A landscape with many peaks, sampled at points; each row gives a point and its height.
From any point a climber steps to the highest of the 2 points nearest to it. It stops when none of these is higher. Distance is the straight distance between rows; heights are no part of it.
poded: [  2  55   7   2  -9  37  29 -34 -30 -12   4  23  28  21 -36 -21  -3  23
  28 -12   2 -11]  (h 382)
Lere: [-30   4   7  -5  -7 -11   0   6 -62 -25 -21   7 -49  50  10   0 -16 -29
   8 -30 -45 -15]  (h 447)
siv: [-13  11 -36  41  34  94  63   8  18  24 -14 -19 -17  11   9  69  36 -26
 -29 -24   7 -25]  (h 461)
Zugo: [ 14 -43  29 -19  -2 -16 -22  34  53  11  19  -1   1 -45  42  10 -27 -26
 -42  38  19   0]  (h 558)
fimed: [ -5  -9  29  28 -21 -17  -3 -18 -17  28 -26 -45   4 -37  35  18   3 -22
 -24 -20  19  -1]  (h 395)
dizur: [ 17  33  17   7  33 -17 -36 -16  46  18  46 -45  19 -45  10   5   3  48
   6   3  41   7]  (h 316)
Ber: [ 31   4  36  44   2  -9 -35 -40  52 -11  68  28 -11  16  -6 -48  -2  40
  35 -26  -6  14]  (h 250)
bufi: [-23  46  48  -8   8  -7  25 -31 -55 -25   6  29 -23  57   3  12   3  -2
  42 -49 -61   3]  (h 415)
Sovul: [ -3  13 -25   2  11   4 -11   6   2 -15 -46 -58  15   7  -9 -18  26  50
   9  -6  26 -27]  (h 537)
Zore: [ 28 -43  21 -46  21 -87 -80  24 -32  -4  22  -1  34 -19   1  10 -44  14
 -14 -17  -2  -4]  (h 234)
lafa: [  4  67   5  23 -19  15   8 -52 -20  36  26 -17  45 -12 -23 -32 -11  20
  15   8   5   7]  (h 350)
suru: [  0  12 -32  19  24  62  77  36   8  -4 -33 -45  20  72  39  17  44  39
  12  -6 -19 -21]  (h 366)
zak: [-24 -24  -3 -16   6 -25 -12   9 -60 -54 -44  -9 -18  67 -31   3  21  14
  26  -5 -62 -12]  (h 492)
liga: [ 16  -7  41 -14 -15 -61 -56   7 -18  15  55  38   3  -8  12 -49 -49  19
  25   4 -18  18]  (h 257)
Gid: [  3  17  73 -20  -4 -56   7 -72   5  17  51  34  18 -55  -2 -16  -9  -6
  17  11 -11  59]  (h 202)
res: [-28 -45  30 -22  12   3  -9   6  10   9 -40  66  13 -35   5  -9  -6 -32
 -52  10  10 -21]  (h 162)
Gunop: [ 17 -65 -31 -50 -12 -43 -68  50 -21 -27 -42  -7 -37   6 -12  27   2  -3
 -26  37  21  -7]  (h 79)
kizo: [-35  28  57   1   6 -25  24 -34  -1 -34  28  29 -27   3  -5  -4  14  12
  46 -34 -61  12]  (h 392)
Miv: [-14 -42 -62 -48   7  16 -35  25   9 -23 -45  51 -35   8   8  10  15 -31
 -17 -13 -28  11]  (h 243)
Kiled: [-25 -25 -26  -9  47 -56 -22   3 -23 -26   6  40 -46  72   6 -54 -28  24
  11 -14 -69   3]  (h 232)
nek: [ -1  24  16 -30 -30  17  17 -10 -16  17  -9  38 -12 -23  38   1 -15 -34
 -19  32   4  23]  (h 292)
popeg: [  0 -32  16 -10  10  20  15  11  -4 -38  -9  50 -37  54   7 -32   1  15
  -4  10   8 -12]  (h 313)
zez: [ 55  35  58   2  13 -34 -65 -41  42  42  69 -11  29 -28 -11   0  -3  53
  12 -17  39  15]  (h 274)
fovi: [ 48   4  40 -38  14 -58  -2   4  46  68  46 -23  70 -58  25   4 -57 -18
 -28  22  19   8]  (h 436)
taman: [ -3   4 -14  62  23  69  67 -24  16  39   0 -13 -32 -22   1  58  19 -56
 -39  25  19   5]  (h 425)
Nipeg: [-33  33 -19  62  18  62  70   7 -33  34  11 -65   2 -31  -8  47  14  -1
  15  31  27  -2]  (h 510)
zaz: [-25  36 -39  47  55  95 108  14  -6  20   2 -38   8 -17  18  93  52   1
   4  14   2  -3]  (h 467)
Ver: [-28  56   6 -19  -7  44  32 -22 -37 -16 -21  14 -13  11  20  29  -1 -41
 -31  14 -43  -2]  (h 320)
Muge: [-57  27  34 -15   1 -45 -20   0  12 -26   5  29 -15  27 -21 -17  27  45
  59 -11 -35  -4]  (h 360)
daba: [  1  25 -69 -34 -40 -33 -55  40  -8  11 -21 -36   9   9 -14 -31  -6  14
  21  11  -4  -5]  (h 361)
Fuf: [  7  26  22  -8   8 -12 -26 -20 -13 -12  18  16 -17  -6 -19 -11 -12  10
  -3 -14  20  -5]  (h 329)
Mebik: [-23  13 -47 -45 -17   7  -5  36   9 -28 -37   9 -24  30  30   2   9 -12
  11  16 -47  12]  (h 276)
subon: [-19 -18 -18 -15 -20  55  51  61  10  -7 -72 -22  -7  68  20  29  58  11
  11  24 -17 -24]  (h 349)
Ginud: [ -4  41 -36  32  -9  34  35   9  47   6   7 -21  -3   5  24 -18  12   3
   8 -18  20  -2]  (h 220)
tesil: [ -4   3  56  -5  -8  -5  46 -72   9   7  20   3  36 -63 -14  -1   0 -20
  -3  28  13  26]  (h 182)
sunu: [ -6   8 -24  11  13  27 -10 -10 -21 -28  -2 -10   6 -25 -36  26  -7 -23
 -16 -24   6 -18]  (h 379)
gibu: [ 18   9 -45 -46 -14 -12 -53  36  16  12   7  -4  44 -35 -14 -40 -23  17
   9   4  22   5]  (h 451)
noke: [ -4  34 -17  29   2   8  13   8  56 -30  30 -14 -17  39   8 -18  16  23
  25 -35 -28  -6]  (h 246)
lon: [ -3 -11  28  38  -1   0  38 -18  13 -25  30  44 -27  48  11 -62 -23   1
   5 -11 -13   3]  (h 291)
tuvib: [ 26  -9 -72  -9 -22  -4 -32  44  12 -21 -25 -51 -43  42  21  19  14  32
 -11   6  41   2]  (h 123)
Dat: [ 26 -21  -4   2   1 -59 -84  19   5   4  37   9 -18   7  -6 -51 -26   9
  33 -27 -25  19]  (h 318)
Fuboz: [ 36 -33  39  21 -44 -41 -14 -14 -22  12  33  11  27 -31  25 -11 -58 -22
 -21  -6  29  17]  (h 245)
figib: [ -6 -43 -20  11 -23  10  -4  19 -19 -38 -64 -16  16   9  -1 -10  33  19
  18 -26  14 -15]  (h 663)
tupo: [ 11 -23 -28 -37   2 -58 -63  28  -4 -30 -12 -21 -53  44 -14   7   3  19
  -1   6  12  -3]  (h 97)
funop: [  7 -39  -9 -11  18 -46 -36  51  64  15   0 -33  16 -22  18  -2 -11   9
 -37   8  26 -19]  (h 454)
bure: [ -3 -24  32 -22 -34 -30 -23  15 -35  14  18  53 -15 -20  34 -11 -40 -23
 -12  15  -4  22]  (h 260)
dosad: [ 17  28 -19  51  13  29  79 -75  -5  48  44 -27  22 -47 -41  23  -7 -25
  -2  35  40  63]  (h 143)
mozoz: [-14 -25  11   2 -11  55  36  32  19 -18 -41   6 -27  40  25   6  31  11
 -11  29  18 -37]  (h 335)
Dapif: [-13  45 -36 -11 -31  -9 -25  34  -4 -22  -2 -38 -11  44   7 -11  -9  17
  35  27 -39   0]  (h 308)
vetun: [ 25 -24  23 -12  20 -50 -46  27  34  -1  21 -65  -5 -33  15   3   2  10
   0 -18  30  -8]  (h 378)
gulov: [ -1  17 -43 -21  -4  32  65  44 -10 -26 -34 -30  53  91  21  14  34  47
  29 -27 -55 -28]  (h 384)
garok: [-14  29 -43  14  19  51  33  22 -17 -16  -4 -23 -11  15 -24  57  18 -17
 -16 -17  -3 -27]  (h 423)
vuma: [  0  31 -49  -7 -25  40  10  34  14  22 -22   3   6 -23  12   4   5  -1
 -17   8  51  -4]  (h 186)
limer: [-11  16 -67   5 -20  46  -2  34   0  13 -46 -44 -29  10  38  31  20  21
 -37  15  33 -14]  (h 153)
toziv: [  9   8  -6  43  -7  15  60 -71   4  14  14 -27  36 -59 -11  14 -16 -33
 -18   8   2  34]  (h 163)
Vam: [ 12 -37 -13  -1   7 -21 -18   1 -19 -25 -45  -6  -7  15   1 -60   0  -9
  26 -40 -16  -4]  (h 528)
saro: [-11  -1  -7  57 -17  45  22   5 -39  29 -32 -59  -1 -36  17  32  26 -13
  -4   6  40  -3]  (h 455)
nerul: [ 39 -22  27   2 -19   0  52 -36  15  57  28  27   9 -62 -32  24 -18 -83
 -26  10  44  52]  (h 331)
Kofo: [-13 -49 -63 -41   8  37 -45  12  15  -1 -79  30 -10   9  13  41  32  -8
 -66  12 -14 -14]  (h 209)
kef: [  4   5  58  -2 -17 -62 -35 -28   1  30  78  55   6 -45 -18 -34 -37 -21
  39   8 -34  39]  (h 224)
Dafis: [-47   3 -10 -43  14 -38  17  13  11 -22 -41  35 -14  75  18 -30  35  33
  41 -28 -58  -3]  (h 324)
ludar: [ -7 -69 -48 -19 -20 -11 -12  12 -44 -62 -59  -3 -30  49 -35  24  28  24
  26 -21 -10 -12]  (h 549)
Nebin: [-15  57 -37  15   9   9  12  -6 -11   1 -34 -63  34  46 -14  14  50  61
  41 -49 -11 -29]  (h 452)
moki: [-29 -58  -7 -12  -4  41 -33 -10   2  19 -58  56   6   1   5  31  22 -35
 -69  37  -5 -38]  (h 181)
naz: [-34  30  -2 -28   9  15  -2 -27 -35 -14 -41  21  17 -11 -26  23  -4 -43
 -23 -11 -34 -14]  (h 341)
Fikiv: [-12  57 -24   5 -16  25  27   0 -36 -23  -8 -17  49  64 -26  -5  21  44
  57 -42 -37 -22]  (h 412)
guk: [ 25  17  22  16 -11 -25  23 -42  50  31  65  33  -1 -50 -48   0 -23 -58
  -6 -13  23  38]  (h 309)
Kivit: [ -7 -55  10 -20 -11  10 -42  49 -18 -24 -24  -6 -23 -25  -3  30  12 -14
 -29  48   7 -23]  (h 65)
kego: [-32 -32   7  16  27 -24  17  14 -31 -18  28  84 -55  46  27 -62 -34  19
  21 -16 -59  10]  (h 263)
Suven: [  8  26  34  50  10  -4  17 -46  57  -8  63   7 -16  24  -7 -39 -22  -7
  15  -5 -20   9]  (h 271)
Lazuz: [ 30 -13  13  11  -2  29  36  -6   1  47   6   6  14 -82 -30  27   6 -41
 -23  39  72   9]  (h 358)
Noda: [ 10 -30  -2  49   9  80  36  -2   6  26 -12   8  -6 -54 -27  29  30 -57
 -33  24  50  -9]  (h 390)
ged: [-18 -39  43   2 -11  -1  38 -31  13 -20 -14  25  43 -52   0  -9   0  -9
 -18  25  15  -5]  (h 168)
bef: [ 12 -50  -5 -18  28 -75 -53  16 -26   5 -11  17 -17  14 -13 -60 -12 -15
  27 -45 -14  15]  (h 413)
vavug: [-14  -2  27   4  -3  35   4  23  -2 -36  10 -27 -11 -21 -10  -5  -6   1
  -1  70   7 -19]  (h 55)
dera: [  6 -26   6 -21   8 -44 -62  10 -40 -15  20  17  17 -20 -44  -8 -41  13
 -11 -26  33 -22]  (h 280)
sule: [ 57  57  43  45   3  18 -46 -78  24  24  57   8  17  14 -19 -25   0  64
  27 -10  11  20]  (h 244)
naf: [ 52  17  31  17 -13 -16   1 -26   5  40  55 -13  50 -29 -13 -40 -42  -2
   6  19  33   8]  (h 302)
vupu: [ 39 -29  53 -33  25 -44 -13  12  64  45  39  13  28 -52  46  31 -49 -35
 -57  18  26  10]  (h 488)

Where does a climber stop that starts at each point below?
bure -> siv
tupo -> figib
popeg -> figib
naf -> figib
Gid -> figib
zez -> Zugo
dera -> siv
guk -> siv

Two climbers start at each pair of points below. Name the first point that both come to, or write never.
sule / noke -> never
Gunop / vavug -> mozoz
kego / Muge -> figib
bufi / Ber -> figib
